Each row is a point on a tangle of strands that fork and nearly touch. The rows are in no order.
In the rows, zero is written as 128.
Two points are linked if the straight distance between their rows is under 49.2. Some points are linked to none.
z_907: [136 131 154 124 122 120 128  76 159 126 126  95 140 124 152  96 134 135
 106 120 115]
z_463: [174 156 122 128 151 138  55 136  81 181 175 191  88 141 109 100 112 153
 137 159 113]
z_644: [146 103 120 111 110 137  91 117  86 187 153 177  85  96  87 160  87 131
 174 167  96]
z_383: [142 101  85 106 138 115 128 215  88 126 127 179 117 141  59 172  97 117
 149 120 125]
z_36: [142  94 171 126  90 155 119  65 123 151 147 107 112  96 120 128  98 139
 138 142 105]
z_864: [155 132 118 125 140 129  77 138  82 175 173 187  81 121  93 141 106 147
 129 125 108]
z_242: [ 96 115 117 106 118  98 170 152 158  91  82 101 152 144 145 167 149  95
  95  96 155]
z_954: [169 123 141 130 145 115  93 147 136 125 156 135 104 128  96 123  84 149
  97  91 135]
z_569: [118 100 112 109 106 106 168 184 111  92  89 131 165 142 117 168 117 104
 136 134 150]
z_660: [107 135  94 128 107 152 137 167  70 132 130 175 142 132 111 163 129 110
 180 179 103]
z_228: [148 115 134 127 129 137  83 107  99 177 177 167  79 105 102 147  92 136
 141 130 102]
z_941: [175 157 132 127 149 141  61 126  96 175 174 177  83 127 109 109 109 153
 128 147 116]
z_843: [137  81 190 112 107 142 132  66 152 147 121  87 108  96 143 122 114 134
 117 106 101]
z_291: [143  77 110 108 120 121 127 177 106 132 135 156 114 124  70 178  84 115
 149 122 119]
z_816: [102 112  97 123  86 152 198 143  83 114  93 152 170 137 111 163 145 103
 199 192 114]
z_443: [102 119 106 122 112 119 174 129 146  95  82 110 172 164 150 132 165  92
 139 144 134]
z_498: [128 148  81 128 132 121 130 193  87 107 132 166 141 142  94 145 118 116
 148 144 126]
z_44: [175 112 150 127 142 106  90 156 147 116 147 132 104 130 100 137  81 150
  77  74 143]
z_379: [ 88 137  97 139 117 151 180 127 100 134 102 148 165 136 141 134 163 124
 192 186 118]
z_600: [103 168 129 156 152 147 118  70 153 156 141 112 143 144 174  71 173 147
 140 161 137]
z_134: [127 130  75 124 136 120 130 206  78 116 136 182 128 149  89 161 111 114
 150 124 118]
z_703: [141 119 119 128 151  87 110 191 143  97 118 121 116 136 114 142 106 149
  75  69 177]
z_331: [136 157  97 144 168 108  96 188 117 115 146 152 108 145  92 107 115 150
 108  96 146]
z_203: [123  60 153 110  87 127 153 141 117 116 107 123 132 117 125 186 102 107
 132 119 115]
z_965: [109 118 125 126 108 151 187 104 183  89  59  73 155 144 168 135 168  79
 150 139 136]
z_420: [135  95 178 125  96 161 128  47 129 162 139  96 107  93 140 116 112 148
 137 133 102]
z_426: [104 131 100 128  98 156 160 157  74 126 118 169 152 130 111 162 134 107
 187 190 104]
z_118: [127 179 140 148 148 148 113  92 120 161 146 141 134 127 153  62 156 137
 162 195 122]
z_602: [141 107 200 114 112 129 151  59 208 125 116  77 116 104 164 139 122 119
  83  89 112]
z_503: [119  83 142  85  81 110 193 146 139  89  77 105 143 113 118 206 116  90
 104  92 133]
z_531: [120 132 127 134 105 173 162  48 165 126  86  77 149 128 177 108 160 114
 165 152 104]
z_917: [152 181 132 157 161 114  78 126 126 131 180 145  96 130 125  85 119 159
  93 100 145]
z_691: [128 100 143  90 110  99 162 147 163  97  92  85 130 102 120 174 109 119
  77  69 146]
z_766: [137  75 170  99  86 117 145 127 143 110 108 104 117  97 129 190 100 112
  93  93 120]
z_213: [ 81 172  69 145 153 146 150 147 126 124 113 129 180 164 135  98 202 119
 158 185 154]
z_403: [117  92 121  91  90  98 174 179 117  82  85 116 148 127 117 206 108  97
 103  88 148]
z_79: [146 171 109 160 174  93  82 175 132  97 164 147 115 152 101  83 140 148
  74  88 167]
z_108: [102 129 119 111 121 120 166 138 187  84  72  77 155 149 144 149 166  90
  93 111 165]
z_613: [159 177 127 139 175 137  52 138 100 178 176 171  75 141 123  81 113 170
 119 129 129]
z_729: [130 191 120 153 172 129  86 126 124 149 156 137 128 125 141  62 160 149
 128 160 155]
z_48: [118 135 121 132 114 142 150  78 155 122 103  99 157 141 152 102 156 127
 141 151 117]
z_732: [132 144  95 129 129 139 105 165  78 141 148 181 124 131 105 153 119 124
 155 154 107]
z_736: [138 133 161 120 131 124 119  67 177 132 124  79 128 121 155  84 135 138
 100 113 120]
z_788: [149 115 162 133 143 114 101 120 140 128 149 108 113 115 135 110  98 151
  95  80 130]
z_536: [133 106 187 114 108 125 164  69 212 113 109  74 124 108 160 157 122 115
  78  84 121]
z_377: [ 90 168  73 145 138 142 156 142 121 121 105 137 180 160 133 106 194 113
 169 199 148]
z_150: [125 198  72 156 173 114  89 188  98 109 145 163 139 150 113  88 176 135
 116 145 164]
z_473: [125  79 144 128  95 144 117  92 110 161 157 137  96 100 103 162  78 125
 161 139  94]
z_464: [158 145 154 137 150  99  88 107 154 118 157 103 118 122 140  78 120 153
  77  89 146]
z_405: [135 194 101 156 169 116  84 153 119 123 157 144 127 132 122  79 160 146
 109 137 162]
z_903: [121 163 136 151 134 161 138  80 127 158 128 142 149 134 159  82 164 132
 182 209 114]
z_657: [125 145  90 150 170  82 117 215 122  81 137 147 141 165 108 114 155 124
  90  91 183]
z_680: [105 148 125 141 129 162 135 129  96 155 128 150 138 119 136 118 141 136
 180 186 111]
z_735: [134 180  97 160 175  99  81 178 118 107 161 160 109 154 101  90 141 146
  88  95 157]
z_945: [133 182 110 156 156 115  94 143 118 121 161 148 125 129 129  91 144 143
 115 132 148]
z_818: [ 87 155  64 141 146 107 153 194  91  99 121 150 167 154 114 122 169 105
 150 148 155]
z_471: [165 131 142 126 134 136  70 107  98 184 188 175  72 113 108 131  98 145
 128 137 106]
z_859: [133 111  96 122 143  97 136 221 107  99 124 169 127 158  90 179  99 116
 119  96 150]
z_826: [106 108 102 107 126  92 163 187 125  94  79 115 159 142 126 162 132 111
 118 112 168]
z_46: [147 136 186 141 126 152  94  51 128 173 189 114  93 100 159  94 107 162
 112 128 116]
z_90: [115 114 139 116 110 125 174 106 178  99  79  93 147 143 162 146 150  94
 121 122 124]
z_578: [100 163 127 166 148 167 132  62 147 158 131 121 149 153 184  70 184 132
 174 188 126]
z_364: [119  91 110 105 101  98 159 196 107  86  96 132 144 137 114 204 100 107
 110  85 155]
z_394: [141 129 147 116 141  82 114 134 179  97 121  93 124 117 145 131 135 130
  52  70 159]
z_296: [146 199 109 159 174 111  62 153 115 129 172 163  95 145 115  77 140 158
  87 114 155]
z_367: [145  94 126 115 111 134  98 108 101 177 159 160  82  92  85 160  77 132
 160 143  97]
z_160: [119  62 144  95  85 115 159 155 125 105  98 107 121 107 117 211  93 106
 104  80 131]
z_753: [124  88 139 123  92 150 114  87 105 177 155 148  89  93 102 163  76 129
 176 162  90]
z_354: [ 86 151  84 143 130 125 165 147 104 116 116 149 169 147 134 125 166 117
 165 172 132]
z_450: [115 154  91 129 120 149 132 173  76 130 121 166 146 130 110 142 133 118
 177 188 116]
z_861: [143 205 101 160 180 118  62 158 118 128 162 153 111 142 116  66 160 156
  99 131 169]
z_603: [181 125 154 126 155 101  77 149 139 136 177 154  83 138  80 124  77 158
  72  73 133]
z_601: [120  62 144 119  94 131 141 141 113 123 125 129 127 120 114 176  93 112
 144 123 110]
z_546: [120 140 125 130 125 128 136  90 155 122 115  98 156 138 146  95 152 132
 123 139 128]
z_514: [ 99 156  88 135 129 158 135 171  70 143 105 172 154 139 128 118 152 121
 204 213 112]
z_432: [157 149 141 147 158  92  88 131 149 105 157 118 119 132 130  85 124 151
  74  85 156]
z_972: [145  80 129 114 112 128 105 119 111 161 159 148  90 101  81 162  73 128
 152 125 102]
z_57: [154 163 126 157 174  87  76 167 146  97 167 135 109 149 103  79 133 155
  61  78 173]
z_659: [127 128  95 126 128 143 102 161  71 159 147 184 118 129 105 158 117 126
 170 158 101]
z_885: [ 98  91 112 109 104 136 197 129 137 108  63 109 163 153 151 156 150  96
 169 140 122]
z_804: [178 140 148 130 163 109  71 141 140 141 177 141  78 133  84 103  79 170
  73  73 138]
z_182: [127 117 127 129 103 146 142 130 105 125 131 133 144 118 108 142 116 126
 154 156 111]
z_4: [131  93 180 125  97 160 140  31 138 161 131  95 112 101 156 118 130 138
 140 128  91]
z_555: [137 121 165 120 112 145 148  57 185 126 103  79 132 121 161 106 139 117
 120 122 104]
z_978: [151  81 182 102  96 120 128 117 155 117 116  96 111  92 127 171  97 121
  86  92 122]
z_718: [153 152 166 136 134 121  97  72 145 138 169 102 118 110 149  79 116 158
  91 109 129]
z_107: [109 168 109 148 169 119 104 118 145 131 152 108 150 140 142  71 175 148
 106 122 159]
z_279: [ 97 122 118 139 115 160 180  92 173  95  68  67 155 143 178 115 179  84
 157 137 131]
z_590: [119 132 120 132 114 151 142 133 103 135 130 138 144 116 112 134 122 133
 162 165 116]
z_451: [111 174  98 150 147 120 122 145 113 119 143 147 149 132 133 102 159 130
 134 158 143]
z_176: [109  60 143  95  74 126 186 145 116 106  77 122 141 123 129 208 119  93
 140 120 123]
z_141: [107 112  90 105 123  86 163 204 119  84  75 119 164 147 113 173 130 105
 115 108 182]
z_104: [170 157 124 125 163 100  72 166 117 138 171 174  86 144  68 110  95 161
  78  88 130]
z_605: [136  86 197 114 109 140 147  57 172 142 119  86 112 100 158 129 124 123
 111  99  95]
z_174: [151 139 109 135 164  89  97 205 138 103 137 150 107 153  82 127  97 148
  85  84 164]
z_3: [148 106 170 125 132 126 105 105 139 136 148 100 112 106 134 110  96 148
 103  89 122]
z_624: [131 167  91 141 156 125 101 173 103 128 143 154 118 133 101 114 119 145
 133 126 136]
z_68: [ 99 168  81 143 148 139 118 179  75 138 120 170 143 139 134 112 151 127
 179 183 126]
z_595: [118 149 117 134 125 158 123 142  92 148 131 151 135 117 120 128 126 133
 169 180 115]
z_153: [158 180 118 135 175 127  54 149 104 170 170 173  77 142 108  88 111 175
 105 116 134]
z_771: [174 140 136 125 159  97  80 163 125 134 174 171  85 143  72 121  87 156
  74  81 128]
z_64: [ 99 165  89 143 142 132 141 130 131 125 122 124 169 147 133  97 178 129
 145 174 148]
z_81: [149 100 163  95 114 104 135 137 170 102 110  82 110  89 117 167  95 132
  59  54 141]
z_898: [128 200  77 160 173 110  72 189  96 115 150 176 120 159 114  88 164 142
 107 133 158]
z_120: [116  78 142  89  73 122 196 140 133  98  69 113 147 119 126 207 124  90
 125 115 128]
z_359: [147 174 128 143 168 143  67 133 100 172 169 163  88 131 131  88 116 158
 132 136 125]
z_437: [147 191 115 154 178 107  59 153 115 138 179 165  81 148 110  83 123 165
  82  94 147]
z_241: [127  81 142  97  91 109 156 157 129  98 100 114 132 113 123 200 103 108
  99  89 133]
z_42: [120 110 147 125 110 133 155  84 140 127 112 106 144 130 153 120 141 125
 133 127 103]
z_318: [123  81 140 116  86 166 177  61 135 143  92 101 142 112 149 142 142 120
 179 148  89]
z_839: [137 136 174 143 129 157 102  68 120 172 179 119 100 103 151 102 111 158
 127 138 114]
z_639: [169 117 144 122 143  97  90 167 156 108 131 121 100 129 108 145  83 161
  58  61 158]
z_992: [114  89 121 110  96 112 175 176 105  95  92 136 164 141 122 181 115  98
 143 133 137]
z_823: [146  80 176 110  99 131 129 103 142 128 116  99 121 104 127 143 104 126
 116 118 112]
z_103: [155 121 126 130 131 128 102 142 110 131 167 156 110 124  94 144  94 131
 123 111 113]
z_582: [ 92 171  69 145 151 139 114 190  66 136 116 177 150 150 134 107 158 123
 185 191 130]
z_116: [141 111 159 126 140 104 110 132 148 120 133 104 118 114 146 122 109 143
  88  77 137]
z_647: [111  92 150  94 106 111 190 118 185 101  87  73 133 108 132 182 117 108
  87  68 137]
z_874: [149 156 138 151 162 115  86 130 128 133 175 135  97 129 119  95 103 161
  94  83 140]
z_485: [104 109 132 112 112 116 176 124 164 100  80 101 150 144 160 155 149  95
 120 117 131]
z_224: [153  62 197 109  89 122 111  91 155 131 133  99  90  84 131 174  81 117
  88  88 107]
z_389: [138 165 138 152 154 136  90 115 115 152 174 143 103 116 137  97 116 155
 119 123 130]
z_105: [117  97 141 130  93 173 168  50 126 153 109 112 142 115 160 135 148 130
 179 160  92]
z_827: [164 148 141 138 165 115  76 137 137 142 173 136  82 133  98  97  87 169
  84  74 141]
z_542: [115  96 143  87 111 102 180 138 174  97  88  77 132 106 121 179 113 111
  82  66 144]
z_229: [157 153 132 151 166  88  81 148 152 100 157 122 120 139 118  81 132 153
  67  81 169]
z_74: [172 113 151 129 130 127  80 100 120 160 192 150  77 113  97 135  82 143
 107 102 111]
z_109: [121  76 139 109  90 158 184  85 140 130  80 101 145 120 145 149 141 108
 174 143  96]
z_29: [139 105 181 123  96 159 146  23 153 150 126  94 120 106 167 115 137 128
 132 124  87]
z_230: [111  52 146 105  76 132 173 142 112 112  89 122 135 121 125 197 111 100
 149 127 115]
z_169: [123 109 153 115 106 134 173  89 182 107  87  91 141 131 167 144 145  97
 122 121 112]
z_221: [109 105 151 109 102 125 191 101 194  96  84  83 137 127 157 175 137  95
 103  94 130]
z_393: [121 151 123 138 128 122 132 102 138 123 132 118 153 131 141  96 149 137
 125 147 131]
z_135: [151  80 156 126 115 127 101 107 122 146 170 134  95 108 106 151  75 130
 123 102 105]
z_344: [147 178  90 136 167 121  71 175  97 148 148 177  99 147  95 105 118 162
 117 125 137]
z_223: [ 80 149  86 143 122 149 179 138  95 133 101 159 167 147 144 130 174 114
 197 198 121]
z_520: [139 131 177 117 133 127 120  60 193 134 122  67 117 113 160  86 131 133
  90 100 120]
z_584: [135 168  95 138 149 139  95 164  93 143 141 163 119 129 109 120 121 142
 146 147 129]
z_476: [112 131 114 129 114 150 160  84 163 113  87  88 157 145 158 105 163 113
 147 148 120]
z_211: [137 124  86 117 155 103 117 218  88 124 135 188 110 153  70 156 104 130
 126  99 124]
z_661: [109 156  86 130 119 152 134 176  71 135 109 172 154 136 119 138 143 116
 190 205 115]
z_789: [143 132 114 131 134 127 119 160 113 119 142 136 130 124 100 127 104 134
 131 124 130]
z_909: [ 94  78 111 118  88 137 194 166  82 108  95 150 161 143 109 182 123  92
 187 158 117]
z_497: [116 119 122 113 133  84 138 157 156  92 104 105 142 134 146 150 141 113
  78  84 161]
z_811: [122  89 131 120  80 159 176  93 111 131 101 124 151 117 124 146 135 122
 180 169 101]
z_21: [138 160  91 130 135 137 105 169  86 134 140 170 128 131 105 135 119 131
 151 157 118]
z_254: [149 187 130 154 165 117  79 117 134 134 174 129 110 121 130  70 136 161
  95 121 157]
z_274: [130 125 142 125 101 156 159  50 162 127  99  91 147 127 167 112 151 119
 148 143  98]
z_329: [136  89 205 112 113 134 146  63 184 138 119  82 107  97 162 140 120 122
  94  88 103]
z_744: [137 119 129 132 150  87 109 172 149 101 125 118 117 131 133 133 114 146
  74  67 164]
z_763: [129 117  97 123 128 147  88 156  61 177 146 193 111 127 104 152 117 129
 186 174  97]
z_677: [142 179 115 151 168 148  63 135  74 170 173 176 104 148 146  62 127 151
 158 165 112]
z_126: [135  73 121 116 118 128 125 159 109 137 140 145 112 118  85 174  84 118
 150 120 112]
z_440: [121 114 159 106 125  95 151 120 185 101 111  83 123 105 145 160 122 120
  60  59 140]
z_869: [120  77 138 100  92 153 197 100 152 120  65  95 147 126 153 164 141  94
 169 137 106]
z_178: [161 145 178 137 132 131  92  62 139 148 182 104 102 105 153  84 108 162
  87 103 125]
z_198: [156 174 110 131 175 108  66 167 116 147 167 167  81 147  78  96 104 172
  85  95 139]
z_713: [142 131 182 112 140 108 120  85 216 120 121  64 116 105 155 115 126 131
  58  77 143]
z_928: [118  85 133  89  85 104 178 162 126  88  84 110 144 119 118 207 112  97
 101  91 139]
z_376: [102 173 132 166 153 156 120  64 151 155 143 120 147 154 183  65 184 136
 153 180 131]
z_830: [108 139 112 145 108 155 171  86 127 133 110 137 166 141 161 125 166 125
 178 187 111]
z_997: [115 180 114 153 175 123  93 114 142 143 161 117 136 132 147  67 168 154
 109 129 163]
z_262: [154 100 132 115 118 132  89  99 101 188 171 162  66  91  90 150  74 139
 152 137 100]
z_588: [160  70 190 121  92 130  96  68 139 145 159 106  86  93 126 142  73 127
 106 106 100]
z_214: [130 100 134 129 103 139 133 129 102 126 147 140 131 119 107 154 102 118
 148 140 104]
z_99: [ 85 149  80 139 141 140 156 137 138 110 103 103 179 171 138  98 189 115
 144 155 152]
z_986: [117 166 111 147 140 120 127 122 126 124 142 134 153 132 136  97 156 135
 129 156 140]
z_950: [126 107 106 117 117 150  96 138  70 183 143 182 104 116 102 155 108 122
 194 184  92]
z_828: [154  59 193 115  93 122  99  85 145 142 147 107  82  92 130 163  68 122
 102  92 101]
z_404: [ 97 142  80 132 127 123 162 143 133  98 102 116 183 168 130 114 177 105
 144 161 149]
z_948: [132 140 124 132 145 101 117 127 153 109 130 104 150 136 135  91 147 131
  98 117 149]
z_194: [126 109 177 110 112 112 165  85 205 107 111  76 123 107 153 162 123 118
  69  71 127]
z_576: [175 145 137 126 144 137  63 116 100 179 187 176  75 120 105 118 104 151
 119 140 112]
z_23: [123 111 149 124 103 147 162  64 149 128 106 104 145 128 163 121 146 119
 144 133  94]
z_136: [145  95 155  93 104 105 148 143 160  96 105  88 118  94 115 181  98 120
  67  63 138]
z_26: [140 123 168 124 109 161 152  34 188 132 103  70 128 115 170 102 143 119
 131 126  98]
z_964: [131  70 160 129  89 140 121  90 116 144 151 126 106 105 115 156  85 121
 147 130  93]
z_998: [135 184 119 155 158 145  76 126  77 161 168 170 117 141 152  59 140 137
 163 179 109]
z_465: [128 193  82 159 175 104  75 185 104 112 158 170 112 157 105  91 152 145
  99 113 155]
z_724: [145 181 112 144 178 109  66 159 118 142 172 162  80 147  96  90 111 169
  90  87 143]
z_614: [119  77 138 126  94 138 148 135 104 124 132 136 133 122 110 168 101 112
 156 137 105]
z_166: [106 115 126 120  99 142 197 110 184  80  57  80 158 144 165 163 161  72
 138 130 145]
z_635: [110 157  95 143 178 111 112 155 145 107 139 103 163 158 133  79 181 136
  97 105 169]
z_701: [150 130 184 137 123 145  97  54 131 161 184 104  97 100 156  94 105 160
 100 107 114]
z_56: [128  93 108 112 116 101 148 204 111  93 110 143 137 142 106 201  95 116
 112  87 156]
z_599: [104 126 115 135 114 156 169  87 171 105  75  75 154 145 169 107 171  99
 156 142 122]
z_716: [136  60 131 108  74 127 135 113 109 147 138 153 108 101  82 187  62 108
 176 157  87]
z_353: [139 113 142 128 148  94 109 157 146 108 125 112 120 122 135 130 109 145
  82  71 153]
z_686: [ 78 168  75 151 156 145 144 144 133 116 121 115 182 174 144  96 203 121
 140 156 157]
z_942: [166 166 115 134 164 143  54 139  79 183 170 182  94 146 118  81 114 160
 149 162 117]
z_288: [133 181 137 153 152 147  90 112  90 160 164 161 121 130 154  62 143 135
 161 187 110]
z_276: [101 126 101 130  90 161 177 147  76 127 105 166 160 130 114 161 146 106
 201 205 107]
z_658: [108  83 124 100  97 144 202 123 144 112  55 103 156 137 150 167 144  92
 167 138 120]
z_711: [130 121  73 114 145 116 126 214  76 126 130 185 118 150  71 163 107 122
 147 115 120]
z_553: [109 106 125 134  97 176 179  79 111 153 101 131 152 118 149 141 154 130
 203 187 103]
z_323: [101  82 115 111  91 120 190 179  91  98  87 143 167 147 115 186 120  91
 167 144 134]
z_742: [106 106 102 112 125 103 168 181 118  99  86 121 165 146 122 150 131 111
 140 131 156]
z_30: [ 80 159  86 143 133 149 159 160  79 140 102 168 161 142 139 121 171 116
 202 208 118]
z_962: [153  74 196 102  91 122 121  98 162 122 122  92 101  83 127 173  91 120
  80  89 117]
z_814: [ 99 169  94 149 143 126 133 150  99 125 134 155 152 135 138 112 161 126
 152 168 134]
z_957: [132 117 158 119 108 140 162  73 187 111  93  82 138 129 164 124 143 106
 124 124 108]
z_366: [116 182 118 150 160 132 104 115 131 149 147 130 139 127 143  72 163 146
 136 170 148]
z_889: [136 118  93 122 151  98 127 222 102 110 133 181 117 158  81 164 100 121
 119  96 139]
z_608: [118 109 152 129 111 143 146  82 128 142 126 108 137 116 143 118 130 140
 142 129 104]
z_66: [ 97 122 105 133 105 164 185 115 101 141  96 141 160 128 137 141 157 126
 203 192 111]
z_510: [100 166  93 145 144 139 122 165  87 140 127 161 140 131 132 117 146 130
 170 174 127]
z_282: [119 185  73 149 168 111 110 180 114 102 141 142 155 147 109  89 181 131
 115 140 171]
z_15: [128 120 156 125 117 123 141  83 151 124 123 102 143 126 154 109 136 129
 114 120 109]
z_892: [ 96 106 127 105 114 108 178 141 161 101  75  99 149 140 150 169 144  98
 112 103 141]
z_988: [150 133 159 115 145  86 104 120 191 105 126  87 117 111 149 119 130 136
  45  67 157]
z_714: [127 121 134 117 137  81 126 152 160  96 114 104 131 125 147 142 134 125
  67  72 158]
z_883: [111 163 124 152 140 163 137  75 141 160 120 129 151 141 165  78 170 138
 180 199 124]
z_85: [142 103 114 114 116 140  85 127  72 193 150 187  89 106  96 152  95 130
 188 182  94]
z_54: [156 107 157 107 127 100 115 144 166 107 116  87 104  97 122 156  92 146
  56  48 149]
z_750: [128 122 155 135 113 164 122  83 115 163 146 123 119 100 129 122 115 147
 152 158 112]
z_574: [119 166 135 151 131 163 141  85 110 159 130 154 148 135 156  76 167 125
 196 218 102]
z_799: [122 113 156 133 110 153 135  78 121 151 138 112 129 108 139 118 123 148
 145 141 108]
z_710: [109 107 112 130  92 179 188  94 107 147  93 136 162 122 140 149 157 123
 215 198 106]
z_93: [116 157 103 140 166 113 110 135 148 117 140 102 156 145 133  77 170 141
 103 115 164]
z_227: [ 87 156  74 143 124 132 172 141 110 111 107 146 180 159 135 123 182 107
 169 187 137]
z_181: [149 192 128 155 169 132  62 131 103 154 175 166  95 135 144  73 129 150
 123 145 132]
z_217: [135  96 179 118 117 134 127  81 143 143 130  93 117 105 145 116 112 139
 113 103 107]
z_922: [158 146 160 133 146 107  93  87 157 129 159  96 118 113 146  75 120 154
  80  97 139]
z_696: [ 97 105 107 120 106 129 191 125 137 103  75 113 168 160 156 146 158  93
 160 142 122]
z_721: [132 131 164 138 125 164 108  81 116 174 164 123 105  99 136 112 110 153
 146 151 115]
z_840: [105 130 124 143 113 169 167  60 170 113  83  67 148 132 183 103 171 103
 160 141 114]
z_693: [109 169  82 144 186 113 119 177 136 105 145 116 171 165 125  80 190 135
 102 108 177]
z_266: [110 130 130 138 126 136 142 114 114 136 136 124 141 118 134 117 129 142
 145 140 116]
z_805: [142  96 180 119 127 125 113 100 147 138 134  94 112 103 144 117 103 142
  99  88 117]
z_685: [135 118 125 130 120 143 106 126  95 153 166 161 108 115 101 154 103 125
 149 138 101]
z_881: [117  92 139  85  94 116 194 137 161  98  69  87 142 114 121 190 121 101
 106  94 140]
z_494: [149 116 178 120 100 163 149  19 178 141 114  78 123 111 169 109 139 119
 132 128  88]
z_862: [116 179 132 152 159 142 109  95 133 162 146 129 135 129 154  62 162 146
 150 181 138]
z_723: [ 99  99 100 120  88 140 195 162  80 105  98 155 170 143 108 170 133  94
 191 172 116]
z_533: [132 182 142 150 149 150 101  98 102 162 157 151 126 127 155  55 150 136
 164 195 114]
z_761: [105 136  85 132 139 115 152 185 103 104 115 138 154 139 108 127 132 119
 152 141 144]
z_487: [119 108 161 105 116 101 169 105 200  98 109  74 128 111 147 167 122 113
  65  63 136]
z_368: [136 129 186 115 137 123 123  68 212 128 118  62 114 113 161 100 130 129
  79  90 129]
z_154: [165 109 148 112 130  98 103 159 156 103 122 106 104 113 115 156  88 151
  59  57 154]
z_484: [103 150 132 148 132 165 139 114  91 162 129 160 139 126 150 103 150 127
 194 200 101]
z_502: [107 120 117 111 127  93 152 155 155  94  92 104 154 149 147 152 152 101
  90 102 158]
z_664: [125 170 118 153 149 123 106 134 112 132 159 145 126 121 133 102 133 144
 126 130 135]
z_609: [154  78 178 124  93 134 101  75 128 143 162 112  96  99 119 142  80 127
 115 116 100]
z_297: [118 148  80 131 134 124 139 189  91 108 123 152 146 134  98 133 124 121
 153 147 135]
z_901: [143 134 167 112 145  98 113 103 209 113 121  69 118 108 150 116 132 132
  52  73 152]
z_902: [144 146 102 140 168  98  98 194 129 108 143 148 107 149  89 113 105 147
  98  90 156]
z_237: [109 102 146 114  95 138 204  95 191  93  73  81 143 130 165 179 142  86
 122 107 129]
z_363: [123  84 149 110 106 136 161 113 137 126  95 101 143 119 136 140 126 122
 142 128 113]
z_462: [114 106 133 138  94 178 174  54 123 156 107 126 152 119 168 138 158 127
 197 176  93]
z_301: [146  84  99 105 122 117 128 194  99 129 131 170 116 130  63 181  88 111
 149 124 123]
z_793: [138  72 131 118 117 130 115 139 113 144 150 142 103 112  87 166  78 124
 146 115 109]
z_312: [146 195 120 157 167 131  65 135  98 150 169 166 108 140 145  65 142 143
 132 159 132]
z_720: [108 158 134 152 132 168 135  99  84 164 133 165 140 134 156  83 161 124
 203 211  89]
z_370: [137  79 167 128  81 145 126  75 118 140 142 118 116 102 119 146  97 123
 142 140  96]
z_935: [ 99 107 128 112  96 131 206 114 179  87  63  88 152 140 163 185 151  77
 127 109 140]
z_25: [152 128 117 129 155  87 100 200 147  95 128 138 110 148  94 144  95 152
  69  73 174]
z_654: [152 166 116 141 164 154  62 136  76 183 168 173 101 144 128  74 117 154
 162 167 111]
z_193: [ 90 139  85 136 134 120 162 164 102 113 116 139 162 142 123 125 148 120
 159 151 136]
z_268: [128  96  95 115 132 101 145 223 107 101 113 160 130 150  91 197  91 116
 122  90 157]
z_419: [101 128  90 127 116 130 170 129 145  93  82 106 176 170 143 118 173  97
 144 155 141]
z_121: [126  61 164  97  81 117 153 132 140 108 107 104 112  96 120 206  96 107
  96  81 121]
z_525: [107  98 154 104 102 118 196 102 197  96  90  74 135 120 148 181 127 101
  91  74 133]
z_878: [114 169  76 141 175 110 122 182 127 101 135 124 167 155 113  85 184 129
 111 126 176]
z_167: [128 156  90 142 159 115 110 183 111 115 140 148 121 138 100 113 119 140
 126 111 145]
z_999: [132 184 120 155 178 118  83 116 140 142 169 119 121 125 138  59 155 163
 100 119 167]
z_119: [140 200 113 156 171 128  68 141 109 144 159 154 116 134 140  58 155 146
 129 164 149]

A fork is a point with three links, a tip a point with one. Leave the first point through the second and follow the links. Name the first fork or tip that comes.
z_713 / z_368 | z_42
z_81 / z_54 | z_954
z_26 / z_494 | z_753
z_935 / z_166 | z_599

Follow the links from the first point to the second, and from the first to the third. Name the last point that the two ways share.
z_48 / z_736 / z_935 | z_599
z_828 / z_120 / z_364 | z_928
z_279 / z_839 / z_736 | z_42
z_761 / z_85 / z_928 | z_711
z_214 / z_160 / z_859 | z_928
z_907 / z_46 / z_451 | z_42
z_471 / z_950 / z_134 | z_367
z_291 / z_377 / z_503 | z_711
z_763 / z_228 / z_383 | z_367

A fork is a point with three links. Follow the links from the first point to the second and name the forks in between, in order.
z_609 / z_56 | z_928
z_160 / z_595 | z_928 > z_503
z_23 / z_935 | z_599
z_291 / z_686 | z_711
z_793 / z_584 | z_367
z_262 / z_193 | z_367 > z_711
z_840 / z_799 | z_42
z_881 / z_230 | z_503
z_279 / z_520 | z_599 > z_42

Name the points in between on the shortest way along the links from the first point to the second, in order.
z_437 / z_827 | z_724 > z_198 > z_104 > z_771 > z_603 > z_804
z_153 / z_118 | z_613 > z_359 > z_181 > z_312 > z_119 > z_729 > z_366 > z_862
z_703 / z_167 | z_25 > z_174 > z_902 > z_331
z_116 / z_21 | z_353 > z_744 > z_703 > z_25 > z_174 > z_902 > z_331 > z_167 > z_624 > z_584
z_160 / z_859 | z_241 > z_928 > z_403 > z_364 > z_56 > z_268
